Each row is a point on a tangle of strands that fork, close into loops and nearly touch. The rows are in no order.
In the rows, 128 means zero.
Points whose rows are less than 81.1 apart are linked; no others are. Some points are linked to none.
z787: [114 141 141 155 142 117 117  87  70  78 148 149 174 111  85 195 130 124
  81 172 119 159]
z113: [140 140 152 152 175 119 145 152 109 180 104 140  98 134 100 153 145 122
 115 203  67 107]
z103: [126 136  55 120 112 105  81 111 117 115 186  99 119 114 121 125  84 135
  54 126 176 150]
z206: [138 105 177 148 140  91 181 133 133 120  74 118  64 145 143  95 141 131
 159 160  57 115]
z353: [142  68 137 119 148 128 135 106 171 138  85 124  75 153 162  72 144 171
 179 133 102  67]
z737: [108 161 109 110  69 166 134 111 112 121 147 145 176  89 153 171 129  82
 129  93 134 135]
z975: [130 160 101 130 112 126 142 123 121 157 168 132 147  85 142 145  91 121
  91 108 146 164]
z3: [138 128 131 135 160  82  69 143 103  98  77 135 116 158  98 150 114  98
 154 178 123  99]
z845: [ 94 122  89 123  85 111 106  99 114  96 103 104  95 128 150 136  97 119
  82 139 110 126]
z442: [145 139  47  71  90 159 100 115 120 175 153 158 134 130 154 120  98 132
 156 112 154  83]
z474: [155 163  87 111 159 134  92 153 115 163 152 151 145 115 107 129  84 123
 157  98 174 128]
z811: [111  95 147 130  77 185 204 101 163 158 144 127 155 101 180 100 184 168
 121 124 120 128]
z766: [174 148  76 139 164 141 153  91 113 222 166 155 125 104 148 151 105 156
 116 143 126  99]
z133: [134 138 109 121 139  93  98 115 105 112  88 130 103 127 136 135  76 100
 142 125  99 112]
z790: [112 123  75  77  93 176  79 153 123 155 104 150 147 143 131 125 133 117
 161 134 136  65]
z204: [158 156  58  87 109 122 124 117 113 183 183 157 128 102 152 131  74 144
 113 115 148 125]
z472: [159 113 123  91 108 113 156  93 146 142 129 142 106 107 185 104  97 166
 131  88 114 141]
z71: [105 145 149 148 140 130 100 158 116 103 110 142 194 136  82 164 152  94
 153 157 166 132]
z238: [ 67 128 117 119  70 173  98 175 140 123 110 121 174 136 114 141 179 111
 106 160 152 122]
z321: [134 171 103 144 161 131 104 149 111 152 182 125 170  95  90 167 101 117
  88 125 175 157]
z828: [ 93 147 110 129  86 122 115  85  96 109 124 146 168 106 126 214 143  98
  70 163  93 126]
z205: [139 133 100 112 116 179 156  97 117 167 134 162 163 111 163 128 137 122
 185 107 133  77]
z908: [133 133  97 100  93 115 146  99 129 154 129 136 104 104 171 120  93 139
 111 103 100 136]
z692: [ 86 120 123 130  85 154 148 158 152 138 121 103 121 128 133 105 158 133
  93 141 124 144]
z242: [106 109 113 102  72 124 134 112 135 113  90 123  94 127 176  99 116 120
 139 104  91 115]
z735: [138 112 134 142 168  97 102 109  74  34 162 118  85 156  65 112  96 151
 116 111 133 162]
z932: [137 143  55  72  92 165  82 150 126 162 151 152 152 138 138 102 113 125
 155 108 180 100]
z732: [114 137  99 108  90 167 111 166 156 140 156 124 159 126 126  86 144 134
 121 109 184 150]
z870: [ 89  98 122 129  64 115 109  91 102  52  79 118 122 153 132 158 148 112
 100 184  97 116]
z237: [130 142 105 104 110 170 158  96 103 160 131 166 154  98 160 158 130 104
 177 103 101  87]
z434: [130 114  73  90 117 102  79 157 171 144 142  97  76 161 122  77 109 150
  98 112 161 129]
z807: [141 153  61  96 106 126 121 127 113 191 176 140 118  99 131 143  85 142
  80 135 137 126]
z390: [146 108 165 145 169 103 160 141 136 145  90 128  68 155 123  98 145 138
 165 160  77 100]
z544: [133 110 134 134 152 103  97 101  62  28 135 137  96 150  75 124  95 137
 126 137 124 154]
z508: [119 130 161 167 137 101 163 140 115 137 101 111  91 124 122 143 138 120
 104 179  69 136]
z538: [171 139 109 109 137 161 149 109 134 175 177 167 178 106 162 113 118 151
 177  94 185 124]
z628: [105 148 153 139  96 162 153 122 114  83 119 137 194 106 150 123 135  79
 183  75 151 145]
z139: [154 107 172 114 119 157 179 108 164 137 145 146 153  98 172  99 143 161
 157  86 141 157]
z481: [132 129 169 179 162  88 171 125 129 119 106 114  90 125 123 131 126 117
 126 146  83 152]
z454: [ 98 115 176 154 125 148 136 200 137 127  95 117 148 148  88 132 191 111
 157 192 133 117]
z968: [127 114 157 132 145 119 138 168 189 169 185  84 102 162 102 108 168 172
  67 103 147 155]
z77: [103 134  76  84 103 151  61 164 130 147 100 141 132 148 114 136 129 120
 129 151 134  91]
z443: [107 119 187 188 138 128 147 156 120  75 109 106 146 146  88 148 175 106
 131 178 153 150]
z524: [128 172 136 149 153 136 136 133  93 134 132 149 181  94 112 172 100  95
 143 117 137 148]
z287: [113 116  81  97  77 158 146  96 124 176 117 137  96 120 171 140 132 134
 115 141  74  78]
z771: [152 110 107  92 159 107  71 173 172 140 137 114  91 170 108  72 119 151
 162  82 177 113]
z930: [142 110  90  80  97 134 127  94 134 145 111 148 100 126 178  93 106 142
 171  95 113  86]
z604: [142 176 140 134 161 148 145 131  85 157 126 169 185  94 120 184 110  92
 165 123 104 120]
z956: [128 127 138 161 169  70 116 148 134 127 123  89  58 161 100 128 125 131
  87 155 101 126]
z641: [ 99  97 126 145  86 105 127  81  91  51  92 110  84 148 131 141 127 132
  81 179  81 135]
z555: [131 117 153 137 144 126 177 125 142 144 122 131 110 115 145 112 131 145
 136 120  95 141]
z921: [174 122 138 106 162  76 123 119 162 134 152 113  84 126 143 110  86 156
 106  77 126 160]
z791: [101 126 120 114  66 199 180 114 125 161 142 147 164  99 164 135 172 120
 141 119 113 109]
z914: [127 114 100 121  94 144 179  79 121 183 117 138  90 112 180 137 127 146
 101 141  55  95]
z97: [151 147 105 131 174 101  72 138 128 103 142 124 130 133 105 111  77 115
 158  74 194 141]
z341: [119 113 180 142 105 115 159 149 112 102  62 124 123 136 129 130 148  89
 177 178  86 104]
z977: [100 121 179 192 151 127 143 146 125  72 145  89 128 158  81 134 174 124
 106 154 160 161]
z221: [118 146 132 127 120 121 129 128 101 165  94 151 126 120 121 185 138 106
  89 199  56 110]
z158: [132 165 132 118 116 131 138  89  92 100 104 164 178 101 147 202 114  59
 164 111  86 112]
z185: [175  94 128  65 108 147 108 139 210 145 188 100 108 168 174  74 143 198
 100 122 170 133]
z214: [125 130 166 168 171 157 182 165 138 170 144 125 134 132 103 126 172 146
 141 141 122 133]
z673: [107 145 118 159 151 142  86 134 102  96 168 126 185 117  71 169 135 127
  82 148 180 158]
z621: [155  93  92 102 148 130 115 135 175 176 133 116  84 162 141  81 143 186
 132 124 150  93]
z42: [105 130 210 194 150 129 205 162 147 118 131 112 141 117 108 122 180 123
 140 133 128 172]
z784: [142 138  58  72  68 150 128  96 124 165 157 156 122 112 181 127 107 131
 139 102 130  98]
z753: [153  93 186 114 172 101 130 151 180 119 127 109  85 166 133  86 149 170
 159  85 130 128]
z667: [122 109 104 112 122 105  98 153 174 124 144  85  86 156 120  89 126 150
  83 104 157 147]
z495: [175 147 118 148 218 127 127 128 104 198 127 159 102 135 110 148 112 136
 154 148  99  89]
z644: [148 110 173 153 200 124 152 150 160 169 142 120  96 168 107 110 178 173
 153 121 132  98]
z674: [110 120  97 139 111 101 100  96 103  98 112 108  93 126 130 148 100 127
  61 159  98 133]
z473: [107 128 193 174 139 154 215 150 143 145 142 126 155 100 123 124 178 134
 127 124 113 174]
z253: [124 122 217 176 174 103 175 175 158 145 146  97  97 163  98 118 182 146
 124 121 123 141]
z75: [149 170 106 109 114 152 152 116 102 165 170 166 175  81 149 149  98 109
 156  79 147 139]
z809: [114 148 139 140  92 166 198 122 133 158 158 137 173  85 153 138 142 134
 104 105 127 172]
z770: [ 87 108 120 152 128 125  94 147 142  77 132  74  99 172  93 105 144 135
  83 143 162 147]
z892: [ 92 137 117 138  79 159 130  78  83  64 155 134 177 104 127 172 131 105
  95 110 146 159]
z659: [135 144 173 165 159 103 147 151 110 151 102 127 105 129 104 168 146 106
 101 205  73 131]
z816: [128 101 134 127 101 137 197  69 133 165 110 139  90 107 189 124 130 158
 122 135  55 107]
z683: [116 134  97 123 127 111  66  99  90  86 114 139 147 133 101 174 104 117
 104 157 129 115]
z329: [104 136 104  87  84 127  98 121 114 122  81 147 142 133 137 176 139  83
 136 148  83  82]
z378: [120 148  99 131 102 129 124 119 127 121 161 121 143 103 135 128 104 122
  89 104 161 164]
z620: [120 139  84  89  95 186  96 155 120 158 136 152 166 130 132 118 135 112
 167 114 166  92]
z760: [115 123 105 147 145  84 104 127 129 119 118  92  65 141 114 138 102 134
  60 161  98 131]
z609: [142 114 119 136 138  80 118  93 144  93 162  90  96 127 132 110  92 149
  73  87 148 176]
z649: [153 121 193 169 192 126 191 136 130 147 116 149 125 125 118 116 153 132
 193 132 100 117]
z347: [102 138 144 154  95 143 150  70  75  57 132 134 166 107 137 180 128  93
 112 126 110 155]
z876: [113  84 144 115 123 111 124 151 176 108  95  99  77 158 140  65 148 149
 141 116 115 124]
z396: [110 148 122 115  73 163 190  96 105 147 138 149 148  81 176 164 130 101
 131 100  78 130]
z310: [141 114  89 128 134  77 105  78 124  89 149 100  84 124 134 107  70 147
  78  97 140 155]
z278: [156 112 111 119 158  61  68 118 156  97 172  86  76 166 111  95  89 152
  89  73 181 149]
z640: [117 162 134 140 135 133 141 137 103 165 118 146 148 107 113 187 127 110
  95 172  77 124]
z494: [126 116 115 109 145 118  98 158 122 142  69 135  77 160 117 109 119 122
 163 172  89  76]
z25: [140 149 163 132 115  86 127  97  89 107  74 158 167 126 113 200 150  66
 143 181  84 110]
z47: [169 106 112  74 116 118  99 151 196 147 182 105 106 161 147  76 123 178
 105 101 172 145]
z172: [104 118  92 119 107 125 137 147 154 175 131  99  71 138 131 119 130 155
  50 161  88 130]
z372: [138 147  99 146 178 111  66 145 115 111 165 106 136 130  76 142  95 122
 107 116 182 141]
z210: [ 72 121 125 124  80 181 140 172 147 145 116 113 156 132 126 121 179 122
 106 157 133 131]
z418: [ 99 133 170 152 101 163 203 133 140 140 139 125 166  94 144 126 161 128
 117 114 116 168]
z980: [159 165 105 129 180 110  95 140 115 137 149 140 141 109 106 127  73 115
 159  83 172 142]
z841: [132 173 126 160 156 120 136 112  88 131 150 139 165  78 115 182  88 101
 109 119 132 157]
z486: [ 93 118  96 112  69 118 115 101 127 101  86 114  88 125 166 123 105 113
 111 118  95 117]
z261: [118 129 102 129 138 103  87 126 114 101  99 122 113 138 127 127  96 111
 136 128 131 118]
z432: [158 113 189 167 207 129 175 135 148 162 136 138 117 144 114 114 169 155
 179 126 117 106]
z282: [121 173 118 103  95 171 142 116 101 130 136 160 187  90 147 179 125  73
 170  82 131 120]
z343: [163  76 187 115 171 119 154 119 180 135 129 111  86 147 156 100 141 190
 149  99 109 121]
z469: [172 142 129 105 149 123 106 152 164 139 183 135 144 128 125  91 112 145
 143  69 202 166]
z557: [144 122 172 130 124 185 181 124 157 144 158 148 190  98 151  95 168 153
 172  86 165 151]
z365: [114 141 108 133 158 131  58 153 117  89 120 124 164 148  85 133 112 110
 150 130 187 124]
z26: [106 101 156 162 137 116 119 133  99  56 140  95 100 169  60 142 160 150
  72 188 133 153]
z970: [ 99 119 187 157  94 135 165 157 121  84  73 115 154 130 119 138 174  88
 164 180 115 123]
z990: [113 145 158 160 159 143 125 183 126 121 120 131 168 134  85 140 151 102
 161 143 158 135]
z65: [172 109 121  68 134  99  77 149 194 124 164 106 101 159 148  75 104 166
 127  81 183 149]
z729: [153 144 164 149 137  82 131  83  70  92  77 149 138 127 123 185 111  71
 140 177  79 115]
z2: [112 134 130 121 105 175 143 145 133 143 133 146 166 110 134 107 147 118
 164  98 145 130]
z226: [106 100 142 175 124 100 146  92 103  65 111  96  79 143 121 132 124 134
  76 168  95 154]
z373: [141 127 163 151 169  97 131 167 125 130  94 128  88 152 103 114 129 112
 170 158 103 107]
z436: [136 133 148 148 171 107 127 156 134 124 118 127 109 142 108 115 119 119
 162 119 132 133]
z548: [141 150  83 116 159 167 103 136 103 201 130 159 154 126 115 163 124 135
 145 157 127  76]
z754: [129 127 174 167 124 107 133 119  89  80  98 142 181 137  75 188 173  99
 125 199 133 140]
z122: [157 123 110 117 168  58  74 138 156 130 164  89  67 165 104 103  90 149
 100  85 158 133]
z545: [117 161 136 169 144 125 134  94  79 107 154 139 179  86 104 197 113 109
  81 150 122 163]
z345: [116 114 167 150 122 138 139 141 167  78 131 103 154 132 136  76 154 128
 143  72 180 180]
z838: [139 121 105  86  73 155 125 139 171 141 162 129 147 122 160  71 137 156
 123  99 172 154]
z275: [110 111 118 134  79 193 191  87 148 168 146 140 161 100 182 122 180 142
 138 129 126  91]
z36: [129 122 185 164 156 142 199 145 121 142 104 141 135 119 119 118 158 122
 185 153  92 117]
z457: [ 67 134 128 134  92 156  92 164 136 108 111 129 199 140  99 164 180 105
 111 172 155 131]
z623: [158 129 113 134 137 168 164  88 136 183 155 160 184 100 176 125 135 142
 183 105 165  92]
z734: [157 168 130 122 167  96 115 110  76 145  93 167 124 113 131 170  76  86
 154 146  66 100]
z224: [109 126 145 157 120 129 142  84  70  59 135 131 151 120 102 168 120 123
 101 156 116 162]
z574: [121 131 153 164 162 113 130 150 141 105 139 106 123 136 102 114 135 124
 133 101 159 161]
z234: [183  84 140  90 123 154 123 115 206 147 180  94 118 149 190  88 147 199
 107 130 166 118]
z402: [150 150 145 156 213 115 127 165 118 198 146 132  78 154  84 146 136 142
 110 161  97 103]
z247: [131 137 115 139 113 130 121 117 135  90 162 108 157 113 134 107 116 123
 113  84 192 177]
z184: [152 148 128 131 165  87 120 114  97 129  90 144  94 126 133 136  76 103
 158 135  80 113]
z836: [ 99 136  91 106 115 123  51 154 121 117  97 136 149 148 100 154 126 108
 121 162 142 102]
z702: [138 160  93 111 149 129  98 140 103 164 127 153 135 116 113 143  87 117
 142 123 129 110]
z799: [ 91 108 157 125  82 162 153 149 148 102 100 125 155 126 146  75 164 107
 176 104 135 128]
z769: [138 151  69 102 148 170  86 165 116 191 149 154 152 130 101 140 120 135
 141 142 166  99]
z793: [102 117 148 173 157 117 113 151 136  86 152  79 109 169  77 124 158 132
  90 140 164 147]
z269: [129 130  73  88  76 144 142  97 117 166 132 145 105 108 173 128 106 132
 119 115  97 106]
z670: [ 99 139 172 163 142 159 152 192 136 133 123 123 166 132  89 145 181 113
 136 170 137 138]
z560: [116 130 120 127 116 144 149 126 108 175  96 141 103 126 138 163 137 128
 102 187  50  95]
z491: [120 160  66 100 108 135  62 147 111 156 159 135 163 106 107 164  99 115
  81 136 168 124]
z677: [114 106 150 170 136 106 123 120 107  63 116  93  87 158  94 141 140 131
  82 183 114 142]
z901: [111 124 124 135 121 136 157 143 144 153 128 117 104 122 135 111 136 148
 102 133 107 142]
z68: [124 144 109 130 167 152  96 195 145 167 152 121 134 148  84 116 143 138
 126 126 180 124]
z601: [130  60 167 101 128 125 135 139 193 116  99 110  78 157 152  55 160 180
 157 113 119 111]
z991: [118 137 109 102 114 189 111 161 130 148 134 146 180 125 122  99 145 116
 187  98 181 108]
z627: [124 119 126 114 132 102  77  97  63  52 128 166 161 143  55 164 131 133
 117 169 138 142]
z631: [124 149 155 174 158 127 139 115 101  77 133 126 166 116 107 146 112 105
 147 116 157 166]
z556: [111  99 126 102  80 142 111 147 174 101 103 113 126 139 158  52 148 136
 153  88 161 139]
z76: [131 150 117 141 128 100 108  68  74  97 113 146 137 102 128 189  87 100
  95 149  86 123]
z69: [ 98 120 187 154 114 147 145 182 127  97  90 119 174 140 102 130 182  90
 184 172 142 119]
z893: [124 139  85 109 116 139  96 162 141 146 143 119 134 135 118 105 113 129
 120 109 172 134]
z64: [143 134 111 111 163 118  88 156 107 159  84 149 100 150 111 137 110 116
 152 174  88  79]
z417: [ 93 149 119 135  62 161 146  99 113  98 143 127 173  89 158 161 132  89
 109  99 135 154]
z408: [144 146 140 147 145  78 121  79  72 103  97 141 115 117 129 180  89  92
 104 171  68 127]
z179: [156  70 154 112 158 128 141 117 184 142 112 122  88 151 154  79 146 188
 166 120 124  92]
z354: [147 141 140 125 106 136 123 125 167  95 173 113 172 111 151  84 126 130
 123  64 202 192]
z430: [140 175 146 128 138 131 149 105  83 132 115 166 175  96 135 194 104  68
 163 115  85 117]
z66: [169 135 113 120 188  54  96 118 145 141 148 109  61 135 118 117  69 147
 105  87 126 137]
z961: [ 99 135 109 100  91 159 121 137 118 148 100 148 139 125 134 156 139 111
 137 149  92  90]
z615: [127 103 182 155 119  98 169 144 125 105  63 110  81 137 132 106 144 109
 163 176  75 114]
z232: [121 125 155 134 108 159 151 155 172 120 145 112 161 120 136  79 168 135
 132  85 169 172]
z178: [185 151  99 134 188 126 155  92 103 205 149 162 117 104 137 148  90 150
 136 123 105 109]
z159: [102 127 120 143 135 142  90 120  92  66 144 131 169 135  76 153 133 128
 104 149 171 151]
z934: [106 134 139 138 107 113 129 124 106 108  89 130 132 126 132 164 125  95
 118 162  92 122]
z283: [165 154 116 143 201 116 142 115  99 192 124 161 104 114 120 147  94 135
 131 138  81 110]
z187: [108  79 137  94  51 166 160 119 182 127 117 119 119 123 186  60 171 172
 115 114 118 132]
z857: [154 165  98 126 122  92 156 102 129 158 199 130 136  76 148 142  76 140
  69 101 146 181]
z284: [133 159  61  93 131 144  75 164 121 188 164 141 143 122 104 140 100 134
 105 142 167 112]
z946: [146 133 125 155 166 105 122  70  71  51 133 138 131 113 123 133  69 117
 152  90 140 152]
z479: [ 96  89 154 134  84 105 148 126 142  76  61 108  89 143 160  84 140 112
 159 140  93 114]
z146: [108 128 101 135  71 104 151  64 116 102 128 115 104  97 180 138  90 123
  74 104 100 157]
z743: [196 116 162  82 156 111 129 132 180 142 197 106 102 145 160 114 101 187
 102  84 152 159]
z128: [118 155 116 162 158 147  98 143 113 118 184 116 182 106  79 155 127 119
  89 120 195 166]
z511: [153 128 185 142 166  72 160 118 166 142 175  88  82 129 131 144 118 168
  58  84 107 177]
z377: [ 89 132 129 141 120 142  76 159 123  92 110 131 192 150  83 159 161 106
 129 163 174 126]
z767: [131 132 177 154 134 136 199 127 104 138  99 144 135 108 141 133 138 107
 174 149  71 118]
z831: [120 142 126 106  88 162 182  90 105 137 116 158 138  97 170 171 134  90
 160 111  63 101]
z323: [109 124  94  95  89 148 126 126 111 167  95 143 110 131 145 157 136 126
 113 171  63  80]
z48: [132 141  97 125 161 116  62 141 115  92 117 128 141 144 107 110  81 106
 173  95 187 122]
z666: [ 93  83 156 132 100  99 145 142 165  88  71  92  73 152 150  71 147 135
 138 136  94 127]
z812: [115 137 134 142 171 133  96 203 154 153 152 104 122 167  66 113 156 134
 132 119 176 126]
z655: [147 147 120 143 192 136 117 148 114 200 124 145  98 140  93 156 131 141
 104 194  84  95]
z981: [112  86 143 110  92 112 153 110 149 110  74 125  83 127 172  82 128 139
 166 111  80 106]
z63: [ 98 101 108 140 118 109  97 140 165  95 129  69  81 172 112  87 142 141
  77 124 154 147]
z699: [184 141  96  92 115 143 150  88 137 172 185 172 160 105 186 118 103 157
 156  98 167 125]
z285: [143 136 168 164 159  94 124 131  98  87  90 130 130 133 100 157 123  88
 155 174 116 129]
z289: [147  78 142 109 119 156 160 110 186 153 133 119 121 130 179  86 158 188
 125 123 135 119]
z656: [127 142 132 128  92 150 200  96 116 166 147 149 144  81 169 145 128 132
 115 102  94 148]
z399: [142 124 156 116 105 179 157 148 172 138 162 132 175 113 144  81 176 151
 147  84 179 163]
z249: [105 130 114 111  90 115  97 110 106  87  76 134 131 136 145 167 124  89
 136 149  92  98]
z169: [144 102  69  80 125 120  93 156 181 170 149 106  73 167 128  69 125 177
 109 123 157 107]
z318: [142 137 180 183 171  92 156 130 102  93 112 117 113 135 104 147 123  96
 150 150 112 145]
z211: [123 110 115 117 146 108  98 162 140 129  88 121  78 160 119  89 117 137
 158 136 114  97]
z954: [138 140 102 117 167 134  93 151 109 191 101 152 110 147 105 154 128 133
 124 191  86  75]
z792: [147  88 131 120 128 137 176  70 153 159 106 136 104 112 190 106 134 171
 146 128  90  91]
z280: [161 128 159 156 161  80  92 126  92  82  77 139 124 153  86 159 123  90
 154 186 124 115]
z428: [120  82 134 120 113 138 151 109 151 137  81 132  93 139 160  74 145 152
 173 137  86  72]
z507: [112 117  93 102 118 109  56  87  76  69 128 164 172 142  68 173 124 129
 104 153 138 124]
z31: [118 118 181 174 133 130 137 136  96  66 107 126 177 140  68 174 171 108
 133 186 157 153]
z167: [110 137  95 111 117  99  56 121 113 110  87 146 151 144  99 175 129 103
 113 168 123 101]
z160: [122 121 109 106  83 129 130 133 160 130 141 109 118 124 155  86 128 144
 104  97 153 160]
z305: [165 150  92  98 152 130  96 152 145 163 171 147 142 131 116  97  97 142
 156  86 193 133]
z904: [166 143  86 100 125 134 153  97 127 190 173 156 134 105 161 123  95 162
 128 110 144 126]
z39: [118  95 134 104  60 146 146 124 186 119 129 103 120 121 179  72 149 158
  98 102 138 166]
z885: [111 157 138 126 109 151 134 123 103 102 114 151 190 105 136 160 124  72
 184 100 137 131]
z334: [157  98 155  91 167 111  94 163 182 122 130 110  91 175 126  73 137 162
 166  72 165 124]
z693: [133 121 163 136 134 108 175 108 143 116 111 130 118 105 161 111 113 132
 150  93 103 163]
z897: [127 117 184 160 183 116 166 168 160 171 150 107  84 169  93 113 178 164
 120 134 114 119]
z982: [161  79 136 101 102 165 155  95 205 148 160 101 124 129 213  90 155 198
 106 141 149 115]
z690: [169 106 151  91 151  83  87 142 185 110 149  98  84 162 133  79 107 157
 139  59 167 142]
z307: [164  93 142 102 116 132 169  72 153 141 121 149 115 102 198 106 113 173
 158  92 103 121]
z394: [124 130 151 133 112 138 197  95 102 133 102 154 128 100 164 135 129 109
 164 113  62 116]
z85: [116 121 208 175 160 115 181 171 148 118 126 109 113 149 105 105 183 129
 158 128 121 144]
z834: [133 177 127 161 173 131 135 146 105 158 179 130 167  83  95 173 105 114
  92 121 150 161]
z714: [ 99 150 135 145 115 130 121 139 111 123 110 133 163 120 114 178 136 100
 107 162 110 134]
z183: [125 147  58 113 116 113  68 127 111 137 163 109 129 109 114 151  85 128
  62 136 158 136]
z134: [150 161 150 151 170 108 161 113  93 140 115 155 135  98 133 151  86 102
 155 112  91 143]
z450: [142 119  77 127 140  85  76  92 109  84 138 109  86 132 127 111  65 135
  99 106 144 131]
z84: [158 146 140 110 122 137 114 155 178 116 178 120 169 123 130  78 131 139
 136  65 213 180]
z279: [ 99 139 123 114  93 161 123 154 117 128 106 138 161 120 127 136 141 103
 151 127 128 115]
z137: [151 149 158 159 214  81 116 169 122 168 140 119  67 166  82 132 128 134
 119 136 107 111]
z131: [ 87  99 172 126  67 162 186 123 149 102  99 125 145 108 164  82 169 118
 161 106 104 133]
z889: [ 87  96 133 115  61 184 158 143 166 130 117 118 140 125 156  70 184 143
 127 119 128 130]
z501: [136 110 112 108 169  99  77 169 158 136 112 113  70 175 112  79 113 140
 158 106 144 104]
z19: [136 109 191 122 120 137 186 112 162 113 127 128 137  96 175  99 139 149
 143  82 119 172]
z643: [ 99 112 125 116  61 113 104  99 109  62  68 128 131 150 142 165 152  84
 134 164  96  94]
z356: [146 163  97 102 149 142 103 129  90 180 119 172 146 115 120 176  99 107
 149 134 101  88]
z21: [ 94 126 159 140  88 160 145 137 130  76 104 121 178 121 149  99 155  87
 184  92 151 135]
z376: [139 135  99 113 155 137 114 166 149 175 157 124 115 140 102 106 126 150
 119 120 157 129]
z304: [134 138 149 158 189  65 104 159 138 150 148  86  51 173  86 128 130 138
  81 135 108 119]
z127: [130 121 170 151 103  92 132 101  92  91  74 146 161 135 104 195 171  83
 130 201 102 119]
z207: [ 94 115 118 109  63 202 139 148 160 144 137 126 165 124 145  75 184 135
 137 115 157 120]
z865: [130 120  77 121 135  93  58 101  96  73 104 116  94 146 120 123  73 121
 116 127 136 111]
z607: [136 161  91 134 163 120  78 169 124 155 175 117 143 117  84 145 100 124
 101 121 181 139]
z119: [152 109 138 125 146  77 103 109 169  87 168  78  89 149 128 104 104 156
  84  72 162 171]
z324: [114 129  99 137 147 128  65 133 108  87 138 116 147 137  92 139 111 123
 107 132 178 132]
z581: [153 150 117 134 152  88 145  87  91 163 104 145  83 103 157 151  65 115
 105 130  42 125]
z695: [117 117 149 157 135 116 138 124 143  74 128 104 132 137 128 102 134 125
 132  98 158 170]
z30: [136 127 123 131 157 109  87  89  54  51 135 151 140 135  74 159  93 124
 132 140 128 144]
z414: [109 148 138 140 108 126 131  82  81  76 109 141 173 107 135 194 117  81
 139 129 109 128]
z781: [148 155  74 116 135 149 136 119 103 207 159 157 129 105 134 158 102 143
 105 144 116 107]
z624: [132 100  95 120 136 152 129 131 150 170 120 128 105 142 142  92 145 162
 147 135 131  88]
z298: [ 95 136 103 107  63 190 107 172 157 132 139 117 175 125 126  93 166 116
 123 111 186 137]
z464: [104  96 164 120  76 174 195 105 157 126 122 138 146 101 178  94 167 143
 151 100 109 129]

A tip is a point with one link. Name the tips that can be reached along the links from each point below, in the order of the rows.
z816: z735, z26
z31: z76, z624
z211: z3, z289
z799: z103, z791, z857
z261: z921, z734
z623: z495
z207: z812

How many points has the smallest loop of links through each point below? Write - if it is on no loop.
z242: 23
z442: 11
z321: 7
z253: 16
z224: 10
z666: 8

A piece is all that can be reached along the links. How many separate loops has the piece of each point below (a circle has one, a figure eight two, a Y none), and how many tips (points with one link)?
z69: loops 1, tips 0
z183: loops 2, tips 3
z318: loops 2, tips 2
z122: loops 0, tips 2
z443: loops 0, tips 2
z507: loops 3, tips 2
z160: loops 1, tips 1
z538: loops 1, tips 1

Name the points in between on the shortest way along the links from the first point to the second, in order.
z897; z204: z644, z432, z649, z36, z767, z394, z831, z237, z205, z623, z538, z699, z904
z285; z334: z318, z481, z508, z659, z113, z655, z954, z64, z494, z211, z501, z771
z495; z656: z283, z178, z766, z781, z807, z204, z904, z699, z538, z623, z205, z237, z831, z396
z735; z870: z544, z30, z627, z507, z683, z167, z836, z77, z790, z620, z991, z2, z279, z961, z329, z249, z643
